Each row is a point on a tangle of strands that fork and nearly touch. The rows are in no order.
Points whose rows are less than 142 apart are linked; no others are. Some points are linked to none.
<350>: [-42   2 -17  16 -17  -2 -22  11  48  -2  10 -46   0 -30 -20  18  24  -8
  -1  -1  45  26  40   7  -6 -43   3 -35 -24   1  18   2 -10 -15 -42  27
  -8   8  32  -1  12  20   2  -1  -7]
<317>: [ -3  17  54   1  -3 -11  13  -7  13  11  -8  22  14   9  28 -27 -10   8
  18  18 -44  -1  -1 -38  -3  37 -14  -5  18  34 -59 -18  22  -6   1  -3
  -4 -24 -10  -6  -3  -4 -22  19  11]
<768>: [-11   2  18 -20   0 -11  11  -8 -33  -7  32   5 -12  11 -18  16  36  -3
   6  10 -28 -23 -31   3  15 -15  -3  36 -18 -33  84  -5  24  24  24 -50
  15  27 -36 -14  -8  32   8  12   4]
<823>: [ 16  35  18  16  26   3  22 -27  65  -5 -19   6  21  12  18 -54  -1  16
  -5 -57 -17  -7   3 -24  10 -32 -15  22  14 -27 -16 -11  -5   2 -16  -1
   7  18 -17  -4 -23 -37 -41  19  32]
<888>: [ 33 -11  30 -24  11 -13  -4 -54  21   0  -3  -8  35  -5  -4  24   1  18
  -4   1  27  12  15 -29  -7 -46 -20 -29  -8 -24  31  17  15  -3 -10  -5
 -11  -6 -23  17 -24 -21 -29   4 -21]
<804>: [ 29   0  48 -24   5  19  38  51  19  -9  21   9  25 -11  -5  22  -1 -14
  -8   1 -23 -20   8 -30 -17  -6  24 -25   1  22  14  10 -15 -27  52   7
 -32  16 -20  -2 -19  16 -53 -18 -30]
<1030>: [ 31 -25  28 -13  11 -21  -2 -18  -1  -5  25 -39  46   2 -14  42 -15  21
   8  -8  38 -17   1  -7   2  12   7 -54 -32  29   5  14  14  -5  18 -12
 -17  -5  11  -5  24  17   2   8   0]
<936>: [ 18   9 -44 -22  30  -6 -27  21 -12  13 -16   0 -16 -47   1 -13 -10  -4
  31  29 -32   7 -11  27  -8   0   4  12 -55 -38  64  14  28 -19   4 -66
 -25  21 -14 -18  17  28   6 -16 -27]
<406>: [-22  12  23   1  10  12 -33 -19   0  -1 -10 -44 -20   4 -42 -19 -59  20
 -21  12 -27 -17   2 -14  -9  -8 -22 -18   3  23 -22 -21  31 -10 -21  -6
   5 -13   3   4  12 -19   2  15  -5]
<541>: [  0  30  -1  33  -3   0 -33 -13  -7  13   0   4 -29  29 -33 -22 -14  -8
   6  10 -15 -42 -23  31  18 -16 -31  11  70 -40  10 -49  28   5   3   7
  45   3 -19   0 -32 -17  13 -13  31]
<772>: [ 56 -45  -9  19 -26 -25  12  14  -7   7   5 -23   5 -33 -30  53 -18   7
   2   2  41  10  19   3   2   4 -22 -28 -34   2  18   4   7  -7  28 -17
 -26  20   2  -3  20  15  39  11 -13]
<446>: [-31  23 -27   0   7   9  24   9   7  -1  28 -39  12 -30 -34 -36  15  17
  30 -42  -4  31  -3  -8  12 -10 -36  22  37  21 -34 -27  45 -16   7  45
  10  19  -1  -4  -2 -11  -5 -14  29]
<996>: [-19 -13 -21  -1  36  29   7  27 -65 -28  40  18   4 -19 -27  29 -41   6
  17  59 -12   9 -44  19  -5  12  20 -18  12  24 -17  16   3   3  21  -8
  -1  23  23  11  36  21  22  -6  -5]
<339>: [-23  37  38  13   9 -13   6  38  22   3  11   7  -5  39   2 -87   4 -10
 -34  -4 -36 -23  -6  10 -16 -36   3  42  33 -14 -18 -31  13   5  15 -12
  15  -4 -58  11   2 -30 -21  -2  26]
<335>: [-31  -7  22  -3   6 -19  28 -11 -15   7  25 -24  -9  52   9 -16  29  18
 -32 -28  27 -18  -6 -21  22  -8   6  22  21   2 -14   9 -11  11  29 -10
  28   0  12  16  -3   1  16   6  24]
<637>: [-20   4  37 -27 -11 -12  17  29  12  11 -12 -10 -16  -1  12 -50  13  39
 -27  -1 -40   4  43  -5 -11  38  16  40   8   4 -12 -25 -20 -30  52  21
 -26 -42 -39  34  -6 -40  -4  27   6]
<1115>: [-55  14  30 -30 -13 -21  -6 -18  33  21 -13  22   2  64   8  39 -23 -25
   4   8 -26 -41   3  -7   3  30  19 -34  20  51 -56  11 -30  31   7  35
  -9 -52   1  29  -4  -8  -7  -3  44]
<1098>: [ 19  11  41 -31  18  45 -12 -26  30  13  -8   1   9  26   7  14 -16 -34
   9 -30  10 -21   3  10   7 -32 -27  -3  56  30 -30 -19 -11   4  32  19
 -18  -4 -49  30 -29 -16 -60  -8   5]
<1053>: [-19 -22   7  26 -24 -30  10 -11  29   6  -9 -20   6 -51  -7  20 -19  12
   8  21  36  22  25 -10  -4 -28 -31 -58  -1   1 -11 -13   7 -29 -25  21
 -30   1  39 -18  -5  -8  13  11  19]
<353>: [-16 -16   8  47   2  -7 -33 -21 -26  13 -11 -38 -19  50 -21 -16   8   9
  -3  14   1 -20  13  20  17  -5 -43   6  48  -5  14 -32  -7   3   1  16
  56 -31   7  18 -22  10  42   4  29]
<314>: [ 47 -27 -13  25  -9  -5  16  27   7 -15  25  62 -10 -46  10 -19  19  16
 -10  -4 -43  14 -24 -28  -2  34  34  -1 -30 -40  69 -10  31  -4 -24 -40
 -35   3   6 -47 -25   5   9  -2 -31]
<739>: [-71  -4  12  -6  -1 -24  11  30  19  29  -4   8  34  36 -21 -28 -20   8
  -2  20  -4  -9  34  12  -3 -22  -2 -23  36  11 -33  15 -16 -12  39 -30
  -7  -3  15  68   5   1 -20 -10  16]
<776>: [-48  12   0 -39  14  38 -25 -12 -63  -3  20 -16 -22  20   4   2   6  -9
  22  19  21 -34 -49  10  -1 -22  37  21   8  16 -29   5   4  15  17 -12
  -2  30 -27 -21  25  34  -9 -21  36]
<1042>: [ 22  -5  55 -33   6   2 -13 -54  18 -15 -11   1   8  21 -27  14 -20 -13
  -2  -7 -23 -29  10 -28   6 -36 -21 -29  38  13   1   5  12  12   5   2
 -15  10 -38   8 -19  -7 -65  -8  -3]
<524>: [ 32  -8  16   2 -29  11   6   9  -7 -31 -23  91  23  -7  36  50 -15 -49
  26  27  25  17 -28  -8 -54  56  42 -11  -9 -11   1  40 -26  37 -20   6
 -34   1 -18   5   0  -6 -11   5 -49]
<372>: [-38  13   2 -28  23  31  16  43  26  25   2   1 -14  35  27 -73   1  21
 -30 -18 -42 -15  25  16 -13   0  50  33  -1  18 -27 -25 -42  -5  58 -16
 -18 -25 -21  45   1 -39 -10  10  -3]
<1149>: [ -1   0 -17 -25 -16  -8   7  43 -33  10  32   3 -32 -10 -13  26  28 -13
 -14  30 -11 -28 -33  16  -3  -4  42   9 -20 -26  59   4   0   8  58 -13
   2  12 -21   2   1  20  11  -6  -2]
<1105>: [ 33  -3   7  -3   2 -15 -47 -49 -26 -35  14  34 -18  -3   1  40 -17 -23
 -10  30  25 -14 -33  -3 -20 -26  23 -15 -10 -25  36  39   2  19 -33   7
  -2  22 -16 -23 -15  -1 -21  26  -7]
<133>: [ 18 -22 -38  14 -15  -5   8  14  35  18 -25  25   0  18  48 -12  12 -12
 -18 -45  32  24  30   3  12   4 -21  16 -36  16 -28  14 -18 -26 -41  -4
   1 -15  44 -28  18  -7  28 -15 -49]
<750>: [-23 -12 -23   2   0 -14 -18 -37  27  18 -25  36   5 -26  33 -14 -15  18
  -2  -6  20  17  24 -12   3  43   3 -31 -19  20 -20 -26 -17 -20 -43 -10
 -10 -42  61 -14 -20 -17  35  26   7]
<119>: [ 29   7  -6   7 -20 -14 -16  14  36  18  -6 -15  -6 -21  25  22  31 -31
 -17 -15  28   7   9  14   0 -45 -14 -24 -40 -10  35  20 -11   3 -10  21
  11   8   6 -25  -2  20 -17   1 -19]
<10>: [-39   5  16   1  -5  20 -32 -17 -31  -8   1 -17 -19  51  17 -35 -13 -35
  23  38  20 -24 -29  20 -16 -18   8  19  26  23 -43   0  25  25 -11 -12
  34  -1 -17  -6  19  32   2 -14  25]
<851>: [-10  -9  -3   1 -16 -10 -38 -54 -18  -4 -22  22 -39  -7  -5  20 -11 -29
 -12  47  32 -28  -7  10 -17 -33   4  15  -2 -51  31   2 -21  28 -16   3
  25   4 -30  -3 -31  -1  -4  36  14]
<101>: [ 52 -30 -33  14  -8  -5  32  -4   8 -12  30  29 -15 -50  23  13  19  -1
 -11 -36 -11  53 -17 -17 -18 -13 -10  11 -22 -30  44 -14  26  -4 -31 -40
 -28  22   5 -39 -24  -3  35 -12 -24]
<302>: [ 11 -33   5  10 -43  -9   0 -14 -20 -17 -11  34 -23 -68  20  14   1 -25
 -19   2   0  30   7 -36 -33  28  18  -7 -32  -8 -19  -2 -20  21 -29   1
 -27 -16  17 -27   5 -21  45  28 -12]
<540>: [-13 -12  31   6 -33 -18 -42 -34  -7 -30 -22  18  11  11  23  10   5 -17
  36  18  17   1  28 -27 -42  24  50 -26  17  -5  10   7   9  17 -17   9
  -9 -26  -9   8 -32   9 -17  13 -28]
<234>: [ 31   0  18   5  -7 -34  18   7  32 -16 -22 -39  36  28  21 -12  51 -36
  27 -33  53   5  24  11  14 -62 -67 -14  21   2 -30  59   6  -8  31  16
  -7  13  12  22  -3  43 -49 -13   9]
<121>: [-20 -11  -7 -10  -2 -23 -18  -6 -31 -19  -7 -37 -21  15 -10   8  41  -1
  39 -40   0  25   5   4  -9 -18  32  42 -37  -1  34  27   3  44 -12  21
   5   8 -19   9  31  30   9   5   3]
<315>: [ 32  -7 -35  25 -49 -11   2  30  39  14 -27  15 -10  10  17 -24  24   0
 -46 -16  -7  48  40  -5  -3  39 -20   6 -14  18 -49   2  -1 -32 -31  14
   9 -38  34  -8  -3 -44  35 -19 -29]
<134>: [ 30  10   2  19  17   4   2  42 -16 -10  10  61   3 -29 -12 -18 -16  10
  17  36 -54   5 -60 -22  -9  35  40 -10 -39 -25  65  42  22  14 -24 -15
 -29   4  -4 -13  -6  21  -3  -6 -26]
<981>: [ 14   8  39  -9  -5  15  24 -11  16  -2 -21  28  25   4  59 -16  39 -28
   1   6  17  22  -4  20 -39 -50 -25   6   1   2 -13 -10  -9  -1   4 -19
 -27  21  -9 -13 -13  20 -39  11   2]
<1029>: [ -9  27 -15   8  12 -27   1  17 -25  16  25 -14 -42 -45   0  30  29 -22
 -32  37  -9   3 -20  31  -6 -38  -1  10 -39 -32  48   3  -6 -14  30  -8
  42  37  -3 -12  -7  18  11 -11 -22]
<471>: [-13 -17   5 -15 -24  -6 -23  34 -54  14 -33 -40   0  24 -30  -9 -17  21
  29   1   7 -30  -6 -16   2  43  14  -5  24  17 -35  38   7 -18  18 -27
 -18 -18  32   8  17  23  23 -12   7]
<198>: [-45  23   8   2 -18 -27  -3  28  57  24  12  17   9  64   0  29 -45  -9
 -16  -3 -59 -55   9 -11  21  -7  26 -38  42  37 -31   4 -42  48  35  -5
  -8 -35  10  50   3  11  -9 -18  57]
<50>: [-32  13 -29 -13 -17 -25  14  14  -2  -8  31 -29  15 -29 -42 -26  28   0
  26 -26  33  28   4  12  12 -38 -15   7  33 -21   6 -15  46 -16 -10  -2
   5  42  -5  12  11   1  -1 -37   5]
<303>: [  5  18   9  -6  19  65  10  13  27  12  -8 -28   4  16  13  15  14 -19
  -4 -40  14 -18  15  21  -2 -28   0 -10  16  18   5 -44 -25  -4  31  16
   8  11 -31  18  -7  -1 -41 -28   3]
<662>: [ -5 -25 -11  16  -6  -6 -20 -35 -16  -2 -13  20 -31   9   0  61  -1 -19
 -28  20 -15 -10   3  22   5 -18   2   6 -43 -32  81   7 -38  30   6 -11
  54 -19 -12  -5 -36  12   5  16 -13]
<1111>: [-22  -5  24  -2  21  14  21  32  -9  16 -16   3  -6   0  18 -32   1  12
  -1  22 -14   1  42  27   4  32  14  53   0  -4  34 -32 -18 -19  77  23
  11 -35 -22  12  -9  -1  11  41   0]
<229>: [-36   3 -47  -7   7  -3 -37 -29 -25 -17  32  -1 -36  29  -8 -25  28   5
  18  30 -31  14  36  34  22 -46   8   8  22  -7   9  13  24  -5 -24 -20
   4  14  -9 -25 -19  25 -21 -46 -19]
<1193>: [ 58  13  19   9  17  14  19   0  15 -11   0  60   3  10  18   7 -18   4
 -17  42 -18 -14  -5  19 -11  38 -14  -7  -3 -13  16 -12 -18 -39  24  24
  -7 -32 -17 -15 -34 -16 -39  19 -37]
<410>: [-42  -3  40  21  18  32  -9 -21  -2  -2 -33 -24  13  28  22 -38 -32 -10
  10   0  17 -14 -12 -29 -17 -28  -6  23  24   6 -21 -13  10  19 -48 -28
  29  -5 -11 -11  34   5   0  21  28]
<829>: [ 23  -5 -46  -5 -18 -11  12  -1   9  14  -6  30 -37 -22  27 -36  28   8
 -57   3   9  43   6  -1   6  47  -9  18 -32  -3  -6 -33 -14 -27 -26  33
   6 -28  11 -29 -28 -50  54   5 -34]
<27>: [ -8   7 -18 -22  -6  25  -4  -7   5  29 -26   1 -32  30 -14  -5  14   8
 -70 -47  21 -11  25  -4   5   9  -8  26   0  -7 -38   5 -48 -12  -1   1
  17  -1  11  10  -2 -53  30  -4 -32]
<855>: [ 10  26  55 -10   4  -5  -3  -2   8   4 -16 -13 -16   9  12 -37   8   5
  -4 -22 -24   0  11 -37 -19  33  35  18   3  20 -25 -31  21 -10  19  26
   6 -22 -38  14 -15 -18 -31  14  10]
<127>: [ -4  20  11  10 -10 -20   5 -13  19 -23  15 -57  15  28 -22 -36  27  -2
  19   3   2  11   3  -1  15 -10 -50 -20  11  53 -27  19  60  20  -6  33
  31  -6  18   2  22  21 -33 -11  31]
<28>: [-48   8  -2  -6 -25 -24  -3  28  56  27   3  12  31  34  -4 -12 -36  -4
 -14 -18 -23 -48  17  -8   4 -30  26 -63  25  19  -9  20 -29  15   9 -47
 -15   2  13  54  19  10 -12 -17  22]
<97>: [ 43  17  20  13  19  -1  -8  35   6  16 -28  18   8  10 -19  -3 -36  -3
   2  52 -22  -2  11   1 -11  33 -16   4 -53 -15  33  14  11 -37  26  22
   4 -22 -11  10  -2  -1  -7 -10 -52]
<13>: [ -9   1 -19   6  -4 -20  16 -20 -25   5  18 -18  11 -16   4 -27  58  24
  11 -33  55  22  -6  10  10 -47 -15  43  35 -32  10 -36  13   1 -15 -10
  22  50  -1 -16   4  -7  48  -8  39]
<1198>: [-26   1  -5 -30   6  -4  -1 -36 -37 -16  17  -9 -10   6 -35 -11  14  11
  33  12  -8  -8 -20  47  31 -37 -11  39  19 -27  46 -10  24  30  -7 -19
  16  34 -28 -31  25  31   7 -13  29]
<18>: [-47   5  32 -34  18  19  23  35  21  25 -14  25  23  34 -17 -34 -27  17
  -9  -1 -29 -26  33 -15   0   7  34  10   0  14 -18  18 -37   7  50 -35
 -10 -16  -5  68   1 -22 -12   9   3]
<687>: [-10  22  -8  15  20   8  41  39  25  10   0   8   6 -14 -25 -36 -35  43
  23 -10 -83   0  -6 -34  28  63  19  -4  -6   2  13 -21  17 -29  -8  -9
   0 -18  32  -7  36  -6 -17  11  38]
<751>: [ 14   4  21   1  27  47 -12 -37  13  28 -19 -26  13  15  39 -35  -2 -13
 -43  11  18  -6 -10  -4 -25 -48 -40  17  -7  19 -20 -14  -8  -2 -39 -22
  30  11 -23 -15  12  -5  -2   7   3]
<914>: [ 39 -49 -49  13  -6  -2  15 -45  -9  -2  17  29   4 -56  16  28   3  -4
 -32 -13  22  28 -48 -17 -26  10 -12  11  -5 -36  33 -37  10  19 -13 -30
  13  11  13  -9 -36 -56  49  -6 -14]
<952>: [  6  -5   5  23   7 -13   0 -15  56 -11 -14  65  32 -23  30  15 -33  -3
  -6   7  16  -4   5   1  -6  11   8 -45 -13 -10  24 -20 -24 -12 -32  21
  -7 -37  43 -11 -38 -25  16  30 -19]
<1109>: [ 40  -7 -61 -24  19 -20 -16  27   2   8 -19   3 -20 -69  11  32  -6   0
  13   8   0  52  10  21 -16   2 -11  25 -81 -20  31   8  19 -18   4 -30
 -41  37  11 -23  12  23  47 -10 -15]
<381>: [-33   7 -17  24  11  -4 -19 -29   4 -20   1 -18 -33  24  -8 -30  26   2
  -5  10 -23  -1  42  14  41 -47 -18  19  24  -6   7  -5  -5   1 -31  -5
  29  17  20 -43 -16  24   0  -2  19]
<593>: [ 21  13   8  16   0  -9  73  59  51  16 -19  60  47  -7  19 -48 -20   0
 -14   4 -56  -8 -12  29   5  35 -19 -21  28  23 -49 -18 -19 -28   9 -20
 -15 -10  10  12  19 -37 -28   5  27]
<328>: [-19  32  10  31  19  38   9   5  57 -12  -6 -47   5   2  34 -26  32   6
   9 -69  11   0   0   1  14 -10   9  13  21  22 -25 -46   4 -10 -23  72
  42 -22   1   5   2 -12 -28   0  41]
<810>: [ -7  -2 -20 -26  14   3  33  10 -13  17   3 -24 -11  18  15  -8  18  15
 -41 -24  39  -1   1 -12  21   8 -22  26  -9  -2 -31   1 -30 -39  13   1
  28  17  28  -8   8 -20  56  25  -7]
<782>: [ -9  -6  23   7 -11   0   1 -14 -22  15  17   4 -12  26 -32 -20 -17  -7
 -18  26 -33 -46 -35  -6 -13   8  -3   2  46 -15   6 -23  14  23   9 -29
  29  12 -28  23 -15 -15 -10   3  23]
<436>: [-37  -5 -11 -28  26  52  13  30 -75  -9  27  25   6 -11 -16   3 -12   9
  45  23  14 -21 -40   4 -10  17  48  19  12  10 -19 -15   0  22  15 -10
 -22  39  -8  11  19  13   2 -11  11]
<582>: [-12  19  37 -10 -12  -3   4  11  35  14  -2  36  11  40   5  26 -25   1
 -44  14 -21 -48 -12 -44  -3  47  31 -34  13  35 -46  18 -34  -4 -14   7
  -2 -56  18  23  12 -27  11   6  -6]
<458>: [ 34  38 -10 -15   3  23   0 -25  23  42  -7 -26   8  -8  52 -65  17   1
 -46  10  -9   9   9 -13  -2 -42 -79  45 -17 -14 -24  -3   7 -12 -32  -6
  20  30 -26   1   6 -33 -17  12  13]
<899>: [ 25 -45 -16  46  -9 -13  28 -13  20   9   1 -18   8 -48   0  -4  -6  20
   4   1  -5  19  34 -22  13  -1 -58  -1  19 -19 -16 -41   4 -46 -23  12
 -17  21  39 -18 -28  -7  36 -16  28]
<749>: [ 17  25   2  -1  18 -11 -34  38 -32 -18   2   9   8 -20  -6 -32 -24   2
  58  46 -21  20 -45 -11 -23  -1  25   3 -58 -18  45  14  43   9 -25 -36
 -17  15 -11 -26  26  42   1  -4 -14]
<273>: [ -1  25  22 -13  36  13  15   7  30 -29 -20 -10  23  31   7 -31  11  10
  18 -58  12   0  -7 -30   6 -16  26  16 -15 -19 -19  25 -17 -10 -13  33
  13   6  -5  -6 -14 -16 -68  10  -8]
<764>: [ -8  -3 -15   0  -6 -14 -51 -24 -30  -8   4 -22 -19  26 -19  49  -7   7
  22  15  21 -27   7  22  28  -6   6 -27  22  -6  -2  23  -6  10 -21  38
   1   4  16  15 -21  -9  -8   0  -6]
<1244>: [-56  23   3   6   7  10  12  11   9   0  14 -29   2 -14   6 -14  36   8
  22 -64  12  26  18   0   8 -10  14  18  24  18  -9 -48   4  15   0  29
 -12 -22  -5  11   2   1   2  -1  35]
<190>: [-26 -14 -19   4 -12  13 -42 -31 -23 -19   7 -45   5 -20 -37  -5 -43   9
  24  29  12 -11  -7   4  -9  -8  -3 -28  15   9 -12 -15  14  21 -48 -19
 -11  -6  18  -8  33  21  27   5   8]
<60>: [ 51   5   0  -6   5   5  -2  11  50 -27  25   0  18 -24 -25  54  -2  12
  30 -51  33  32   1 -19  18  29  12 -53 -25  -2  -9  27   7  -7   2  56
 -27  -2  14  -2  -5  22 -27  -6 -26]
<1165>: [ 29 -11   3   3 -25 -16 -29 -26 -21 -24  -9  43   7   6  40  43  10 -13
  22  -7  33  19   0 -25 -24  32  58 -25  -7  13   0  36  -7  44 -34  19
 -27 -12  18   4   0  13   5   6 -42]
<460>: [-42 -19 -21 -17  -4 -21 -19 -43 -28 -22  20  18   6  39 -33  -9  -4   1
  43  25 -37  -7  22  41  15 -21   9   9  29 -20  33  13  15  41 -15 -53
 -11  10 -11  -8  24  45  -8 -36   6]
<338>: [  9   9  -3 -10 -18 -15  13 -25  39  41 -13 -31   8  -8  -7 -42  13   8
 -17 -30 -21  18  17 -25  14  -8 -57  32 -11  -3 -17  -9   6 -14 -18   2
   0  27  -6   5 -17 -29 -23  27  35]
<498>: [ -4  -6 -32  -6  -1  -7 -35 -27 -39 -32   4 -36 -11  25 -13  53  16   6
   0 -18  24  -3 -14  10  14   6  21   2 -21  22   1  57  23  45  -5  30
  19   0   7  -7  17  26  -3   2   4]
<863>: [-20  23 -13  30   3  21  28  70  22  -2  -3 -19  -5 -21 -13 -40   0  16
  17 -49 -45   7   5   0  21  41  33  28  32 -10   4 -35   7 -33 -15  25
   8 -14  26 -32  12 -17  -6 -12  27]
<379>: [ 35 -16  11 -19 -22  -3 -24 -23 -20 -26 -12  47  22 -10   9  78 -30 -38
  -7  37  42  -6 -26   8 -40  -1  25 -45 -12  -8   4  66 -30  10 -17  11
 -29  16 -30   6  -2 -28 -23  32 -38]
<461>: [-12  -2   2 -15   1 -11  33 -20 -12  21  22 -12   5  31  12 -40  37   5
 -27 -48  21 -16 -16   9   2 -51 -18  23  31 -12  18 -25  22  -3  15 -49
  37  36  -3  -2  -1 -14   5   7  27]
<1221>: [ 36 -41 -97  18 -15 -40 -29  12 -60 -14   5 -13 -19 -45  -5  52  -7   1
 -24  25   8  37  -6  52  -4  24  -5  -8 -57   7 -19  29  -6  -4  18 -23
 -46  10  39  -6  48  14  73  -4  -3]
<833>: [ -1  26  44 -23  30  27  13 -17  53 -25   8 -27  16 -17  -8  -5  16 -11
  29 -44   7  22  -1 -27 -11 -24  13  -2 -37  11   4   7   0   0 -14  41
  -7 -14 -19  -2  15  21 -63  16  11]
<1080>: [ 74  -7 -10  -9  21  13 -14   8   9 -26  27   7  39 -18 -13  70 -16  -7
   5 -13  50  -5 -37   3   5   9  16 -70 -23  19   1  18   2 -12  -3  15
 -35  -1  -2 -10  25  14   1  -6 -36]
<556>: [ 24  21  22 -28  -5   8 -28 -26  15 -25   8 -24  -7 -27 -18  22  16   8
  26 -31   2  29  17 -33   9   5  22  -6 -23  15   8  -2  11  19 -10  60
 -14  -5 -14   2 -30  14 -36   0  -6]
<632>: [ 20 -18 -11  38  -6  10   5 -26  -5  14  -8 -27 -16 -10  -2   6  -4   4
 -24  11   3   2  23  -8  24  21 -65   0  42 -18  -2 -24  13 -19 -15  25
  34 -15  20   4 -23 -11  40 -11  20]
<912>: [ 41   9  -4   2  -9  -5  -7  -4   9   5 -19 -52  16   6  21  23  42 -23
   4   3  51  -4  15   8  12 -30 -60  -3  -9   5  -8  27   3  -5   2  28
  11  22  -7   8  10  32 -30 -17  -7]
<383>: [-63  19  21   0  36  12  11  39  -7  16  -4 -26  -3  37  11 -39  -3   0
  15   8 -32  10  31  41   5 -14  -6  58 -11   5  22  -1 -39  -7  36   4
  36 -11 -27  30  15  12  -2  16  23]
<1031>: [ 24   6   8 -15 -19  -1 -26  28  10  24 -23 -19 -21   9 -43  14 -18   1
  -9   5  -4  -3  17  -7  11  24 -16 -26 -27   6 -12  26   6 -28  25  18
   4 -12 -11  18 -12  -2 -15 -10 -39]
<113>: [ -3 -21  -8  -1  -3  -6 -13 -35 -61   1  17  19 -11  35 -26  25 -13   3
 -15  55  14 -28 -14  16  -5   9   2 -15  27 -13  -7  15  -5  16  20  -6
  10  -2   3  31 -14 -24   5 -12 -13]
<1150>: [  5   0 -31  -8 -16  -2  -1 -18 -30  -4   4  29  -7 -66   9  27  23  -9
 -33 -10  35  32 -26  -3 -24  11  19  12 -22 -26  12  -5 -28  15   0 -12
   3  27  15  -6 -16 -35  31  15 -31]
<692>: [ 29 -28  -9  27 -49  -6  11   6 -12   2 -22  37   1 -44  30  29  -5 -16
  -2 -14  14  13 -28 -32 -20  40   6 -33  20  -4 -23 -11   2   9 -34 -28
 -43  12  24 -36  -6 -26  11  -1  -9]
<1001>: [ 23   6 -16  -2  10  -8  -6 -32  15  15  10  41 -16   6  38  -4  11  21
 -26  13  13   5   4  -2  10  54 -10  -7 -45  29 -21 -12  -1 -16 -30   1
  -2 -31  13 -27 -14   3  33  35 -23]
<1019>: [ 33  -3  -3  23  17   2   4   8  33 -26 -11  61  -7 -15  15  26  -9  -2
  -3  14   6   5  -1   6   9  10  -6 -39  -6 -43  52   1 -20 -16   1  20
 -19  -9  10 -17 -48 -26 -19  -1 -43]
<1172>: [ -4   3 -11   9  -3  16  62  37  10   9   3 -18  19 -30 -21  -9   4   8
  23 -36 -51   8   3  10  43  17 -30  28  40  24  -8 -37  13 -23  19   4
   2  18  16 -15   6   0  13 -16  39]
<1185>: [ 37 -51 -43  13   1 -25  -3  18 -32 -28  29 -14  15 -32 -24  58 -30  13
 -10  35  20  27  -2  27  -7   5  10 -46 -32  10  -6  43  -1   6  44 -20
 -26  14  27   0  43  38  52   3   0]
<1179>: [ -8  -1   6  -8 -11  17  -5  19  -8   6 -22   6  23  23 -15  13 -32   5
  16  13 -12 -53 -14 -48   3  50  47 -29   8  27 -39  34 -17  10  -5  -4
 -11 -23  27   4  24  19   8 -31  -6]
<96>: [-19 -15  29  -7 -25 -28  -2 -43  -9  10 -20  14  26   6 -12   0  -8   0
  21   6  24  19  34 -12 -23 -13   3   2  13 -28  15  -4  -1  30   9 -33
  -8   5 -18  32 -22  -3 -10   9  -4]
<1113>: [-43  12  -3 -18  20  11  12  24 -20 -31   9 -33 -23  38   3  -6  24  10
  31 -23 -16  41  25  21  19 -25   9  75 -30  -9  40  24 -16   0  12  34
  27  -7 -13  -5  23  10  -9  -8   7]
<728>: [ 27 -25 -19   2 -32  -1  19 -13 -56 -18   9  38  16 -22  29  42   4  -4
  -9 -27  16  14 -47  -8 -24  21  27 -13  16   7 -24  11  13  45 -24 -30
 -42  39  17 -35  43  10  18  -1  -5]
<682>: [  5  22 -26  22   4 -21 -17 -11 -16   9   3 -20 -52  -5   1  54  27 -19
 -33  27  -8 -14   7  19  27 -52 -29  27 -12 -43  54  10 -10  15  -7  16
  77  14 -14 -17 -21   3  -8 -18  -8]
<360>: [-21 -20   2   0   8  30  27  22 -33  18  -2  -8 -11  -1 -11  -2  -5   6
   7  23  -4   2  17  26   5  31  -9  34  27  23  -7 -20 -26 -24  38   9
  17 -33  -2  39  -7 -24  18  -1 -17]
<968>: [ 19 -19 -83  13   8 -25  -5   7 -30  11  12 -24 -37 -48 -25  46  -9  11
  -5   0 -21  36  -2  44  22   8 -18  18 -61 -11  17  23   1   5  11  -4
 -10  31  19 -20  17   9  63  -2   8]
<1027>: [ -8 -32   8  -6  30  71  33  10 -48 -10  17   9  11   6 -15  26 -28  10
   6  31  -7 -12  -8  31  19  40 -10  -3  30  39 -19 -14 -26  -4  24 -10
   8 -23  23   5  16  12  33 -15 -12]
<1044>: [  0 -24   7  33   3 -12   8  16 -26 -13  11  34  14  14  31   2  12  -9
  -9  17  43 -28 -57   0 -30  -2  28 -16  -7 -29  34  10  13   3   0 -54
  23  19   9 -13   3  16  10   6 -12]
<37>: [-36  -8  -9  -7   2  -5 -32 -13 -70  -4   1 -50  -1 -12 -50  -7 -24  16
  43  -7  40 -28  -4  -2   1  10   1  11  41   5 -44  20  22   8 -17 -20
  -9  21   5  16  35  16  23   7  18]
<1197>: [ -4  26  13   7  -5   6 -29  37  16  11 -22 -42 -11  -1 -33 -51 -25  14
  22  11 -21  -1  22  -9  -2  -9 -10  -6  13   5 -25  -6  24 -45   7 -19
 -17 -10 -11  26  -3   4 -20 -14 -12]
<40>: [ 17  38   5  -2  20  42  27  13  62   9 -19 -11  15  14  45  -1  25 -22
   7 -34  19   0   1  19  18   1 -17  20  -2  35 -27 -15 -20   8  18  69
  19 -19 -16   7   4   5 -37  -4   0]
<1046>: [-10  15  20   9   7  10  25  13   9   5  19  34  11  -1  -2 -31 -15  26
   2  16 -91   3 -12 -23  16  61  27   0   6  38 -32 -14  27   1   1  13
 -24 -49  14 -17  14   2 -24 -18  10]

A fork is a point with three links, a tip a point with one. Leave the first point through the second and follow the links. Name the first fork or tip that comes.
<379> / <524> => <446>
<582> / <1179> => <133>
<772> / <1030> => <1111>
<556> / <60> => <728>
<190> / <37> => <637>

A fork is a point with three links. Follow the links from the first point to the second and name the forks in between, in order.
<18> / <1080> => <637> > <1111>
<372> / <888> => <637> > <446>
<556> / <764> => <1111>
<1053> / <97> => <1111> > <637>
<1098> / <764> => <446> > <637> > <1111>
<381> / <461> => <446>
<540> / <471> => <446> > <637>

Follow the links from the first point to the second, and from the first to the third. Name the last point that the two ways share.
<18> / <446> / <1109> => <637>
<888> / <776> / <912> => <1111>
<764> / <1030> / <406> => <1111>
<751> / <13> / <750> => <637>
<662> / <335> / <582> => <446>
<810> / <1165> / <855> => <446>
